Points, in no order, along strands that fork, close into loops and pass close to each other.
In the rows, zero is written as 128.
Points whose rows are less than 200 apart are linked; no others are.
Miru: [ 94 132 134 162 187 126 115 114 101  81  87 156 141 166 113 118 121 107
 120 155  73  96 136 143 102 112 144  89 167  82 132 129 126  94 137 112
  93  78  73 143 101 120 202 164 119 151 131 171 110  93 129 111 126]
kidi: [201 130 111 150  76 156 104 126 184  92 108 120 149  88 143 122  91 163
 174 159 122 157 159 142 114 108 130 145 184 117 160 121 136 166  63 136
 162  78 150 159 148 142 139 103 147 139 124  90 127  91 100 105 154]
nage: [125 109 160  74 105 162 193  83  63 107 162 130 128 144 110 135 155 110
 133  85 106 143 123 115 138 146 101 121  82 120 137 130 161 113 140 186
 133 178 113  88 136 109 116  98 115 153  42  80 141 154 155 110  84]
bop: [142 119 144 114 124 168 133 139  97 100 119 177 109 166 144  92 162 106
 103 128  96  97 150 136 128 118 164  65 131 162 176 163 133  82 127  93
 135  86 102 129 136 127 158 123 122 150 131  80 114 126 129 148 105]
Papof: [154  96 133 148 142 139  91 185 127 140  75 171 105 176 146 136 120 146
 145 143 165  60  92 116 157  95 134 105 136 192 150 158 105 126 138  78
 109 122 168 119 155 134 140 166 125  93 203 131 136 118  72 165 135]
tivu: [106 143  97 154  97 114 139 152 139 135 162  78 120 112 108 122 120  66
 131  96 148 213 170 141 113 158 148 174  68 111 116  93 118 147 110 155
 142 127  73 142 109 167 123  96 195 144 175  99 146 128 101 113 131]
savi: [ 95 106 105 126 188  54 120  68 109 135 111 101 140 140 120 149 134 174
 140 107  72 132 111 111 152 148 104 134 143  83  92 117 110 115 170 131
 104 147  95 127  90 119 122 120  86 145 100 195 120 130 181 101 124]
vam: [116 101  85 150 150  88 147  60 107 160 123 108 140 158 145 132 163 153
 151  94  65 159 146 122 145 172 124 101 110 102  95 129 125 108 160 118
 142 104  71 137 110 146 125 101 125 173  97 160  99 140 187 123  98]
vup: [142  99 119 144 144 132 125 147  70 134  98 139 127 148 161  91 181 147
 113 138  50 138 149 127 135 105 140  99 140 134 156 149 168  96 110 145
 134 122 102 118 168 120 165 105 138 184 137 115 102 140 104 176 113]
ges: [ 88 157 122 117 140  54 127 117 200 154 174  91 132 119  97 128 125 156
 107  68 109 141 147 164 107  96 126 105 141  36 105 123 164  74 127 123
 165 103 160 139 105 141  80  70 114 122 109 154 156 111 138 131 120]
Peker: [137 126 107 147 117  44 182 108 133 101 167 124 143  95 120 137 103 109
 183  85 108 170 155 111 149 135 129 160 116 113 107  94 148 102 125 166
 167 119 121 122 100 164  91  96 151 171 115 118 166 147 175 112  99]
gif: [122 113 119 127 121 171 147 101 122 151 125 113 134  77 170  74 146 105
  61 172 117 146 127 108 130 131 164 175 107 200 126 145 125 186 133 152
 121 132  80 147 130 143 138 186  89 130 141  76  97 130 128 128 159]
vorev: [118 107 112 121 141  86 137  95  85 141 123  98 126 102 107 106 129 106
  94 108 105 197 139 108 126 183 142 142 154 127 129 112 121 132  85 141
 140 140  82 146  80 173 141 109 226 175 122  92 102 105 145 168 144]
Geken: [103 161 108 166 124 139 103 148 200 189 178 134 133 138 144 150 126 141
 135 109 122 117 122 193 113 103 105 137  80  69  89 141 120 131 173 111
 112  70 149 147 127  77 131 108  88 112 188 193 137 103 116 116 123]
gobod: [159 120 121 127 117 114  84  87 144 109 144 102 147  90 116 121 122 133
 165 101 154 202 139 107 144 130  91 182 102 119 152 105 145 146 115 205
 126 155  93  93 124 124 109 106 133 143 135  76 142 106  96 122 109]
Vufu: [119 121 168  59  92 191  90 101 145 133 163 136 136  87 137 135 142 112
  71 126 175 108 136 128 133 111 131 104  96 138 123 148 109 154 155 142
  87 114 102 163 108  51 115  92  94  88 121  79 124  82 112  83 142]
luvuz: [136  99 125 118 152 123  84 156 123 165 110 146 114 152 146 106 145 146
  98 123 175 105 108 105 153 111 119 109 128 182 161 135 115 117 136 128
 103 166 134  90 144 151 126 152 107 119 159 109 133 133  74 194 118]
Liva: [125  84 149 109 140 131 140 107  83 103 124 116 125 132 129 109 129 108
 107  71 111 119 159  99 156  98 154 154 133 144 110 130 142 131 134 172
 116 119  50 151  75 151 142 110 103 153 101  55 136  99 124  53 129]
fesen: [127 112  86 107  59 199 161 111  86 173 155 145 129 116 151 117 132  99
 103 134 122 166 148 153  85 176 137 108  76 118 120 118 104 185 153  97
 159  86 102 174 125 131 126  86 152 129 112  96 114 111 165 121 141]
zin: [ 96 167 109 145  92  92 139 173 175 174 182  94 114  92 132 106 120  94
  99 114 144 180 174 156 122  96 170 187 120 101 118 102 142 145 128 158
 143  99  97 157 111 155 114  70 144 159 198 105 157 100  81 124 143]
Viro: [123 120 137 119 144  73 142 102 135 119 140  93 128 117 144 106 154 174
 125 131  50 113 107 128 156 113 119 141 150 114  99 182 159  88 146 113
 142 125 178  88 148  94 112 139  64 135 103 147 136 215 194 120 113]
ruvo: [167 120  98 167 135 104  68 137 175 156 135 137 144 126 171 153 118 187
 190 116 132 121  68 130 175  86  83 172 102 130 139 147 136 147 140 143
 130 142 176 104 164  92 100 135  78  96 198 156 142 133  88 144  96]
sed: [173  93 169  81 114 129 113 142  62  82 105 165 129 121 118 146 126 132
 137 115 141 105 145  74 189 136 141 128 162 162 141 140  83 103 120 149
  80 169 126 158 119  81 138  69 163 130  93  90 143 118 123  73 145]
Tadof: [122 121 161 131 127 143  82  64 188 144 138 133 150  86 140 139 111 122
 122 167 196  84 162 100 107 107 122 114 149 136  85 122 115 132 147 157
  59  94  92 126 104 126 128 153  86 152  80 106 138  87 104  81 159]
betuk: [113 128 155 102 120 198 146 134  66 120 102  56 126 149 130 100 157 128
 121 125 123 170 150  97 138 155 141 182 122 131 113  96 137 187 142 181
 130 214 102 139 148 126 142 120 137 116  65 101 104 122 109  77 157]
kezo: [155  97 161  70 133 160 148 120  38  87 124 139 131 138 135 112 161 140
 115  95  78 103  81 113 178 118 123 149 110 145 147 169 144 117 129 178
 119 188 146 103 141  71 134 120  90 126  91  79 113 176 154 114  97]
Taz: [159 131  98 109 121  98 110 107 105 108 160 183 148  87 115 132  83  97
 162 101 160 181 107 108 142 118 109 168 113 133 179  87 118 152 113 195
 144 143  81 104  91 151 117 116 139 155 171  76 151  85 101 157  84]
pobas: [157 133 129 111 121 151  78 135 140 126 111 145 137 153 113 156 141 156
 130 156 150 103  94 142 131 173  96  71 126 123 143 180  95 118 130  57
 124 114 187 127 148  57 135 121 154  74 141 167 120 141 140 158 116]
Vitem: [ 87 122 135 105 165 113 106 135 128 171 136 102 117 114 116 100 155 137
  48 136 130 118 105 139 104 110 115 116 140 127 129 146 157 103 132 123
 110 151 137  96 141 116 138 149  98 129 127 135 120 160 126 183 132]
Dami: [120 121  86 106 108 176 144 105  95 186 160 155 131 122 118 144 143  86
  89 149 131 159 117 161  78 192 105  82  60 113 122 135  93 142 145  94
 123 120 121 149 127  96 132 131 165 113 104 161  98 145 168 169 129]
fufe: [115 123 146 136 174  55  98 102 146  90 103  62 138 160 114 122 133 162
 139  78  99 121 130 119 178 131 138 166 153 108  93 149 115 106 149 111
 102 123 119 130  69 110 113 127  92  95 126 153 143 122 148  51 125]
pufo: [153  84 112 116 116 100  74 172 149 203 130 143 120  89 128 133  98 152
 106 133 185 149 151 105 157 101 127 156 182 143 136 117  99 163 111 149
  97 130 124 151 115 142 124  86 166 137 177 111 140  71  51 156 166]
Mitud: [158 119 100 115 151 116 108 104 141 150 111 145 130 150 106 167  98 164
 158  95 159 125  57 150 113 132  92 123 138 113 144 122 120 128 104 108
 161 140 171  98 117 164  96 164 111  85 139 150 111 137 151 174 103]
Pemo: [131 156 138 137 132 159  72 104 167 120 105  90 155 142 113 129 153 163
 129 165 134 137 120 137 106 159  82 107 141  75 125 138 143 134 138 113
 117 144 166 122 163  74 140 124 123  85  99 175 116 135 123 130 123]
zibut: [146 115 102  94 134 141 158 145  66 124 102 143 130 174 106 136 104 154
 136  96  82 143 127 161 125 157 135 111 172  58 139 124 115 133 112  97
 172 122 159 161 102 156 126  97 154 110  93 137 109 116 162 130 132]
remim: [113 169 111 139 157 104 101 160 128 106 120 129 123 115  99 107 114 100
  97 158 102 149  77 150  91 138 134 115 152 103 171 126 148  95  73 117
 170 125 168 111 145 131 167 181 175 114 192 173 100 151 118 251  93]
vilum: [133 110 123 120 115  69 117 144 152 205 177 182 136  63 158 144  91 166
 120 145 147 109 131 107 177  87 115 157 173 138 104 123 112 162 158 148
  87 102 140 156  98 106 114  82 111 164 155 142 150  79 102 122 162]
mub: [189 129 145 117  96 145 138  65 161  77 144 111 155 124 108 137 124 149
 201 120 113 172 129 132 130 175  86 124 118 112 144 136 149 117  85 151
 159 128 172  80 148 115 110 131 159 142  55 100 119 158 163 125  90]
Ser: [109 128 113 166 154 169 126 123 117 114 112 146 141 144 131  96 120  83
 107 129  96 127 136 170  77  97 155 138 102  96 147 124 151 127 119 152
 119  71  67 139 108 146 186 175  92 152 164 122 107  88 109 130 116]
Deri: [160 116 103 162 129 124  87 130 149 142 152  97 142 121 137 127 147 139
 176 101 140 175 119 129 159 118  85 179  62 117 142 136 154 122 114 180
 112 163 128  79 174  94 112 127 120 128 167 135 134 165  88 145  76]
Zavep: [114 175 122 141 114 169 100 129 161 109 158 118 145 141 135 135 125 111
 135 100 124 144 132 190 112 117 119 143  71  61 131 140 127 136 149 117
 125  90 123 159 111  72 113  99  93  74 165 138 145  84 121  76 112]
Muvab: [138  75 144 114 135 137 157 115  81 116 111  38 122 160  92 110 161 149
 160  59 102 169 161 107 151 163 127 191 147 102  90 115 157 149 120 175
 141 190 136 116 121 164 124 102 161 150  37  93 114 148 138  92 149]
koma: [148 133 164 113  84 242 102 125 192 128  86 143 118 143 141 112 150 146
 126 157 191  85 115 150  94  93 158  87 113 182 141 147 121 166 137  82
 153  88 132 141 164 147 105 181  90  61 145  67  91  97 125 127 168]
vefu: [132 128 108 166 158 163 116 147 136 138  98 164 127 175 112 168  81 132
 181  90 191  93  82 159  87  73  99 141  97 111 143  92 139 132 120 143
 139 133 136  98 132 189 127 193  81 101 161 142 136 114 109 138 122]
Nesip: [ 56 153 160 106 134 164 133 117 116 140 125  93 109 152 179  81 198 135
  70 154 112 102 146  91 136 115 161  90 135 157 103 129 151 135 204 104
 131 154  91 144 159  82 134 113  72 117  92 144 100 123 144  85 126]
fizo: [121 181 140 117 136 114 114 133 151  75 143 157 145 135  95 160  76 122
 141  93 154 117  93 169 116 106 116 130 125  77 153 132 120 123 115 108
 132 108 154 136  82 118  96 119 108  68 163 128 173  69 127  98 114]
tapep: [167 114 163 136 114 152  70  88 210 129 119 110 138  87 115 147 107 107
 115 170 211 104 159  99 106 122 130 127 134 180 114 140  83 134 102 145
  71  95 107 109 105 146 134 185 134 122 116  83 138 100  72 127 161]
Fale: [123 139 155 111  96 170 155 147 145 106 142 101 106 141 134 101 141  99
  86 137 120 124 168 158 110 116 174 107 130 154 128 158 144 112 106  92
 144  80 121 136 126 131 127 120 128 126 111  80 126 144 134 100 136]
Sebu: [ 95 115 139 102 154  57 132 128 144 128 129  80 121 142  76 158 152 156
 123  79  86 131 164 138 120 136 104  76 160  45 111 144 151  38 104 109
 134 131 155 118 129 120 107  70 161 137  81 179 141 144 164 130 121]
buni: [110 132 112 123 130  85 121 117 186 156 159  88 124 157 114 154 126 152
 129  50 129 153 148 178 129 135 136 107 107  70  93 145 115  99 119  72
 160  80 146 145  83 155  62  84 136  83 138 136 148 112 156 107 113]
Pabeg: [126 154 141 148 125 161 157 181 151 126 133  89 110 141  91 138 127  69
 110 142 174 130 149 149  71 143 132 121  92 156 115 112 133 120  85 121
 123 151 145 102 159 169 144 190 181 113  99 131 130 191 109 152 150]
Ziv: [132 171 147 148  79 127 172 137 124  72 134 119 143  73 169  96 136 116
 140 200 102 162 177  88 147 145 138 156 165 145 147  95 159 157 113 159
 128 140 115 141 165 110 133  80 146 184  96 124 151 128 123  89 153]
rusuk: [132 103 121 121 147 111 123  55  67 146 103 105 138 129  99 133 128 129
 143 128 137 182 128  76 135 218 113 132 161 116 108  89  85 160 118 152
 117 183  90 139  86 161 137 119 222 158  61 124  96  93 139 150 148]
kuri: [ 76 202 115 142 159 131 162 172  91 104 110 139 118 150  93 118 122  80
 101 184 131 110  80 141  85 176 150 121 117 130 140 111 102 147 159  80
 138 161 150 138 130 130 151 185 151  73 162 204 124 148 147 174 134]
Fek: [127 157 122 114 146 118 153  81 103 117 130 132 138 150  90 158 114 102
 168 136 161 167  97 104 134 224 107 120 123 118 135  75  93 139 119 150
 140 200 129 104 107 166 119 163 202 133  79 158 106 129 134 175 100]
Guk: [ 90  99  99 128 176 114 153 158  72 172 101  80 106 160 115 132 136 152
 126 100 102 119  97 131 117 123 110 169 112  90 106  94 149 139 143 163
 131 211 155  91 158 172 136 160  91 132 102 186 109 199 137 144 133]
sivof: [109 130 132 179 185  76 129 149 123  89  82 158 141 129 159 112 119 149
 147 180  71  85 152 102 139  80 144 124 207 119 126 109 155 113 140 142
 103 111 116 133 143 134 177 151  98 183 125 178 136 116 104 103 147]
limu: [ 79 138 171 165 138  74 151 160 183 150 158 105  99 113 136 101 141  94
  84 144 151 101 193  98 132  87 166 137 159 181 100 124 159  85 123 151
  75 118  79 117 125 161 147 134 130 199 136 117 164 118  79 117 150]
laf: [ 90 123 167 100 159 153 124 110 106 129 109 111 110 125 156  72 176 120
  44 158 124 100 122  68 152 123 165 115 150 211 120 152 122 137 152 128
  98 163  66 143 131 109 150 169  96 121 107  93 103 126 125 110 148]
Rugag: [161 161 107 154 117 148  72 114 175 107 109  90 161 106 124 125 103 160
 146 174 127 185 137 141 102 144 102 137 176  65 151 103 141 148  79 136
 136 120 151 152 156 104 150 117 162 108 111 163 105  87 103 138 144]
Kiz: [133 141 141 119 116 213 120 114 130 123  72 118 123 190 150  88 158 155
 127 134 147 108 114 133 134 145 181  93 129 168 137 119 108 176 166  69
 175 118 128 157 144 157 104 163  97  57 138  98  75 105 148 113 143]
Kasi: [149  67 107  97 151 126 135 130  97 159 108  85 112 175  88 142 127 160
 113  66  83 138 118 176 127 158 132 122 133  80  99 165 102 116  99  78
 148 114 164 134  92 160 124 136 153 100  92 130  87 175 182 126 141]
mupu: [123 149 161 117 103  98 170 164 133 113 153 115 128  83 170  80 149 152
 119 154  92 124 172 101 154  72 151 153 182 138 127 121 195 125 138 166
 145 136 149 134 162 115 103  71  74 170 107  97 169 143 119  98 146]
baked: [ 73 160 140 120 147  82 136 132 155 124 136  50 104 176 129 100 168 157
 101 104  88  85  99 143 142 110 140 130 117 124  89 172 156  99 190  76
 155 138 165  96 137 113 102 131  52  92 151 150 156 192 162 115  93]
sogun: [117 129 131 170 155 139 134 197 125 130  89 176 102 182 122 148  99 121
 146 116 164  61  62 157  99  59 142 130 117 160 148 131 135 125 130  87
 132 110 151 108 141 176 139 212  95  97 227 145 148 128 100 161 140]
tikop: [120 210 116 129 132 120 138 153 105  79 151 128 131 125 102 121 120  77
 123 157 115 176  90 155 106 184 134 140 100 101 171 127 112 124 100 103
 157 140 154 129 117  95 132 137 193  84 188 167 118 133 137 188  93]
vipe: [148  47 141 117 104 171 120 114 111 147  90 161 125  56 164 106 128 137
  68 192 104  87 158  98 142 105 159 113 179 161 120 172 115 153 112 143
  79  89  96 185 141 106 169 136 124 164 113  84  89 101 116 104 195]
Boduk: [114 132 101 115  43 171 142  85 159 152 146 111 125  99 146  98 130  91
  97 152 159 152 169 140  80 163 161  97 100 149 142 105  98 189 134  96
 160  59  71 165  99 170 120  95 157 150 112  63 117  71 139 106 148]
botad: [103 162 180 145 104 112 149 173 183 136 173 108 109  85 160 102 155 126
  85 166 105 107 184 115 155  77 155 160 152 161 105 161 171 105 130 157
  80  99 121 136 148  76 140  84 116 184 152 113 153 116  76  87 153]
Pemiz: [122 116  91 108 129 121 191 150  53 141 139 166 111 127 104 148 105  98
 114 119  80 147 117 154  93 161 141  97 141  76 132  98 129 105  95 124
 175 129 154 148 124 162 150 114 198 166 103 170  98 161 167 190 122]
sil: [191 106  94 132  88 122 156 165 109 141 138 161 122 150 150 147 135 160
 209  70 132 141 149 127 166 101 122 134  93 147 150 118 144 119 133 143
 184 126 141 116 155 161  77  60 116 146 143  87 158 145 121 136  92]
damak: [173 134 138 162  86 164 148 185 144  98 117 146 110 158 185 110 157 143
 186 114 122 110 173 131 167  91 166 120 105 182 150 123 145 118 127 117
 164 102 141 132 184 141 104  82 110 140 166  86 144 132  93 102 115]
gitod: [142 135 121 121  55 157 129  85 182 119 165 151 138  42 145 113 100  90
  90 177 134 146 148 153  96 127 145 147 116 150 152 152 115 170  98 133
 121  43  89 158  92 113 139 123 128 154 156  73 133  82 123 112 150]
sutag: [125  78  96 131 160 132 142 173  86 172  88 117 113 128 122 119 121 157
 112 123 111 136 131 125  93 105 107 132 170  89 121  85 173 138 105 158
 147 182 168 109 173 193 154 151 131 161  86 157 101 171 111 183 161]
Kabar: [127  96 103 162 150 109 120 124  82 157 102 116 134  70 132 109 122 121
  99 152  92 182 143 105 117 136 121 173 169 129 129 122 137 148  88 169
 108 139  77 150 116 136 172 136 176 186 155 129  98  93 117 159 166]
bag: [160  82  99 110 145 113  90 128 120 190 101 140 127 124 114 137  95 153
 122 104 186 149 109 116 132 127 118 142 146 150 138 105  95 153 117 127
 123 149 143 119 102 173 113 149 130 104 138 121 117 114 108 177 139]
vaved: [135 154 154 100  89 192 172 143 127 109 159  91 111 145 109 131 140  86
 122 126 153 141 142 152  96 154 140 125  77 171 115 134 126 140 109 103
 146 136 133 114 138 129 108 143 143  94  77  73 133 172 144  92 143]
soke: [104 116 137 138 159 123 131 183 129 133 133 152 111 124 108 146 113 110
 100 149 121  87 129 155  88  96 109  95 151 102 115 147 151  79 109 118
  94 118 165 111 156 109 173 152 130 150 123 178 134 175 118 156 142]
Belep: [ 89 142 129 152 168 157 168 190  93 133  99  78 108 179  90 122 130  89
 114 126 139  99 113 142  90 137 132 150  95 121 104  96 141 132 122 136
 123 205 154  99 161 172 164 208 144 109  95 174 118 216 118 134 152]
fum: [165 119 138 135 108 198 137 111 127 103 103 106 140 109 177  99 163 119
 126 161 122 132 117 103 165 152 160 164  71 219 125 146 105 189 131 142
 117 156 116 141 162 112 126 184 120  94 133  78  87 165 125 103 142]
foge: [121 126  96 120 123  82 147 111 116 168 160 185 146  74 161 129 108 155
 119 140 111 133 125 121 132 102 114 124 162 105 128 107 143 149 159 137
 150 105 134 150 112 129 104  90  85 163 121 149 145 112 162 139 129]
fef: [134 127 129 148 142 125 129 174 163 147 147 195 121  80 122 181  76 100
 127 193 168  74 101 142  89  96 101 119 133 147 116 150 117 127 110 102
  87 106 181 119 141  93 152 196 141 116 159 178 139 145 109 154 156]
viba: [ 54 172 161 146 140 118 124 121 140 138 126  88 133 173 150 122 194 156
 125 134  99 117 183 111 124 126 120  82 145  87 100 104 160 102 187 117
 120 149  94 137 164  75 135  62  97 148  91 191 135 105 132  80 121]
zolir: [153 136 123 146 111 106 168 100 141 104 132 173 134 119 164 143 120 167
 189 159  71 119 122 123 156 137 107 106 152 139 109 150 137 111 142  86
 167 105 172 105 157 116 102 145 101 146  91 162 133 193 209 109 117]
vug: [134 130 107 134 163 130  92 165 115 116  76 133 125 166  67 154  79 129
 139 129 137 122  68 161  89 139 115 114 170  83 157 111 115 119  78  99
 156 133 178 126 131 156 162 185 176  77 163 175  95 121 116 200 117]
Vavu: [ 89 168 162 161 167 136 110 124 185 110 137 109 123 137 134  96 133  92
  96 134 165  83 102 136 112  91 138 153  90 169 125 146 152 130 154 138
 101 125 108  89 121 137 147 207  52 107 175 123 148 137  99 121 110]
sozag: [173 116 135 117 123  65 177  90 110  60 146 143 155 109  87 157  87 128
 207  94  79 157 130 121 141 152 114 145 151  88 136 126 145  97  83 165
 175 122 159  99  91 145 118 127 177 168  78 122 137 135 184 114  87]
Tafe: [147 161 104 136 104 124 184 113  95 117 145 189 142  74 173 118  90 133
 144 181  96 150  94 133 127 139 135 153 150 139 135 118 127 173 138 109
 168 109 159 145 123 132 103 155 109 132 131 139 124 146 198 131 141]
firus: [137 149 115 132 143 117 126  65 136 141 129 134 132 173 116 146 138 123
 157 139 188 129 115  92 136 207 112  86 100 174 129 101  77 126 151  98
 126 157 106  96 102 172  93 168 155 112  95 143 110 133 152 164  98]
Duzu: [ 62 154 146 143 127 113 133 175 184 188 157  89 114 140 127 102 139 113
  81 114 164 116 197 143  90  75 166 135 154 101 107  92 165 122 139 154
 125 103  92 148 117 179 144  89 111 166 143 127 144  74  72 109 156]
liru: [132 118 132 112 155  96  62 103 135 115 110 156 137 147 113 167 135 163
 138 153 130  57  56 116 148 146  75  90 116 146 142 199  93 106 166  82
  95 135 165  99 133  53 148 147 106  99 174 191 142 155 141 151  83]
Neb: [ 92 178 141 131 133  95 146 144 144  95 155 132 110 164 117 141 144 133
 141 103 104  56  80 158 127  93 107 105  94 105 133 178 154  71 178  87
 148 115 170  91 140 103 117 122  59 112 183 169 182 167 166 138  65]
Vido: [ 63 130 112 114 138  78 140 125 128 155 164  87 116 117  73 157 121  80
 109  51 149 187 151 138 109 160 129 126  65  59 105  82 136 100 117 156
 146 155 100 135  98 176  81  81 183 132 124 137 137 137 134 134 117]
gok: [143 116 155  99 130 132 104 111  84  98 132 159 137 121 151 126 170 136
 122 128  98 125 111  99 188 133 121 122 105 151 146 169 118 102 140 149
  90 156 114 131 146  31 134  81 118 129 137 113 125 134 138 110 100]
fikek: [103 146 124 179 162 101 124 116 206 163 135 117 123 139 134 140 101 109
 145 113 197 121 115 142 107  95 133 158 101 149  96  95 128 133 143 127
 110 113 119 105 101 185 114 205  83 112 166 145 139 132 115 125 137]
Girul: [131 107 121 153 143 184 127 144  70 103  88 125 140 108 117 109 105  90
  91 158  89 146 130 151  96 118 141 178 146  97 142 127 138 154  86 188
  99 121  84 144 116 127 203 182 131 146 146 122  99  87  94 134 160]
zezur: [190 115  89 122  83 125 139 163 146 142 155 163 129 129 108 175  88 155
 191  57 144 147 135 173 110  72 104 135 119  91 149 112 148 123 101 137
 204  91 159 145 125 157  87  53 139 130 140  91 171 103 122 128 117]
fofa: [143 136 173 158 118 157 117 178 175 121 106 149 100 147 148 145 135  99
 125 175 202  52 138  91 149 110 160 115 114 247 127 161  82 129 137  95
  76 141 137 124 151 132 130 173 143  97 165 107 154 127  57 122 163]
rekit: [170 102 127 125 142  89  59 112 163 127 135 160 142 116 128 175 108 186
 175 115 128  79  63 132 164  90  59 132 131 119 136 186 130 103 126 128
 114 123 194  93 144  59 122 133  80 104 165 164 152 145 131 130  83]
milaf: [157 157 149 149 105 151 108 155 191 119 126 132 130  95 116 161 100 105
 132 207 198 110 142 125 103 133 137 137 139 179 122 140  88 155  95 107
  92 103 155 132 126 108 135 174 159  93 153 131 134 119  84 128 173]
dar: [154 117 131 117  98 156 168  96 117 123 146  81 144 125 131 118 151 151
 162 119 100 175 142 130 129 161  95 154 108  95 111 115 171 140 125 167
 156 168 164  97 168 126 110 115 124 148  50 117 121 185 164 117 116]
tig: [168 115 153 151 109 181 139 156 139  80  93 113 129 141 183 111 158 158
 173 124 114 101 141 111 200 108 162 149 118 186 110 144 134 145 135 127
 127 128 146 149 182 107 113 121 103 107 134  98 116 168 128  67 134]
kob: [174 118 113 118  97 106 131 121 122 119 167 199 130  82 119 181  59  93
 191 109 201 149  98 108 134 123  94 165 101 174 145 103  91 144 109 150
 130 138 123 100 100 148 106 131 156 135 157  88 165 119 135 129 113]
gubi: [136 147 147 122 148 102 106 125 155  60 134 143 129 173  77 161 103  99
 144  82 142 118 110 163 113 149 116  87 108  95 163 157 115  65  77  89
 131 101 148 103  89 130 118 134 171  91 152 117 144 109 137 137  76]
fifi: [ 78 168 139 118 133  86 159 159 108 121 134 103 114 167 115 146 164 140
 126 134 110 129 164 112 135 162 118  84 149  89 118 114 135  74 150  99
 118 171 134 128 151 103 111  58 151 134  85 198 154 147 157 121 118]
movu: [127 148 137  92  90 163  98 118 170 164 153 169 128 109 139 143 113 129
 114 132 211 109 121 136 131 123 137 108 108 165 135 120  83 169 171 103
 110 101 128 153 104 116  87 107 100  85 157  94 139  63 109 115 151]
beb: [167  79 162 106 125 141 122 137  87  89  78 179 126  85 163 118 122 135
 117 166 137  70 139  58 191 114 158 131 176 211 136 143  83 134 117 147
  69 162 121 163 139 113 149 132 139 132 116  81 116 120 102  96 175]
luni: [112 104 155 120 148 138  86  80 137 120 115 126 141 155 133 122 146 127
 125  89 154  93 167 105 129  93 132 101 134 124 126 114 139 104 154 161
  97 109  57 133  94 132 130 107  78 147  91  89 131  71 100  74 110]
Gaf: [101 129  88 143 152  98 157 156  86 144 131 178 106 116 134 132 121 100
 131 161  78 135 102 123 104 143 129  83 137 117 155  92 141  95 101 118
 169 141 148 115 172 158 156 157 170 172 149 199  85 166 134 247  93]
pesev: [121 132 143 107 143 192 114  71 107 120  86 136 132 193 128 113 159 138
 126 140 139 101 103 117 133 179 139  69 115 148 134 133 100 148 174  92
 135 141 105 119 130 138 134 182 105  96  87 120  82 126 151 136 107]
Sape: [ 88 151 148 103 174  69 115 149 111 101  99  53 115 180 104  95 150 165
  87  99 105 100  87 119 164 134 153 152 172 131 123 152 134 119 164  88
 139 177 156 115 107 129 118 124  89  74 147 152 148 154 138 114 116]
bar: [100 169 138 143 116 113 164 149  98 112 151 143 124 115 136 128 140  90
 130 163 140 146 163  94 136 147 117 126 127 138 137  92 129 112 140 139
  93 171 104 134 149 101 134  84 162 160 103 163 155 134 119 116 131]
Napi: [153  59  88 139 161 128 104 177  60 151  82 133 125 145 148 122 148 171
 133 140  59 128 116 124 138 106 100 130 154 111 153 135 152 121 100 139
 122 162 159 110 184 115 165 140 147 154 138 166  92 159  87 188 127]
sidan: [126 115 115 133 110  86 184 101  76  86 159 136 143 113 116 117 110  86
 157  80  93 159 151 103 148 131 141 178 101 123 121 102 137 142 142 190
 148 118  59 139  70 159 123  77 148 169 112  63 179 106 156  63 105]
Zakob: [176 148 131 118  46 163 149 107 141  67 137 148 162  81 157 117 112 142
 167 148  92 158 158 133 129 127 137 124 147 110 157 105 144 175 114 146
 175  86 136 164 148 112 123  63 129 150  98  77 148 109 150  78 139]
Nur: [161 125 118 115  99 147 131 114 109 147 143 219 120 104 154 167 104 116
 156 148 200 109  98 102 155 139 123 122  90 208 136 125  59 163 163  98
 104 126 119 144 105 117  91 131 127  99 153 111 140 106 144 117 144]
Mune: [ 87 112  92 111 151 115 135 114  72 176 121 152 123 127  94 145 127 105
  77 156 113 149 119 136  87 188 119  72 135 101 120 114  88 104 125  93
 109 135 108 157 113 108 158 132 203 138 111 193  84 118 164 190 148]
direm: [123 134 123 146 119 100 124 117 210 193 161 137 121 135 133 175 115 152
 145 109 161 114 128 168 125 130 120 109 122 128  64 145  95 121 148  61
 120  55 154 149  93 127  94 124 120 109 146 165 137 130 165 105 152]

A fork is a point with three links, a tip a point with one. Leave the first point through the second and follow the links. Name the first fork or tip that comes.
fifi, viba -> zezur
Rugag, Pemo -> Vufu
Deri, ruvo -> Ziv
Girul, Kabar -> koma
milaf, tapep -> dar
koma, Kiz -> sivof
gubi, fizo -> fifi

A piece is all that can be reached along the links. How many separate loops has the piece of each point below (a circle has one, a figure eight two, a Y none), and how many tips (points with one link)?
gubi -> loops 0, tips 4
sivof -> loops 0, tips 2
tikop -> loops 2, tips 8
Fale -> loops 1, tips 0

How many points has the smallest loop of links through each point below? Write none if it is on no loop.
mupu -> none
vup -> 9
fofa -> 7
Papof -> 6
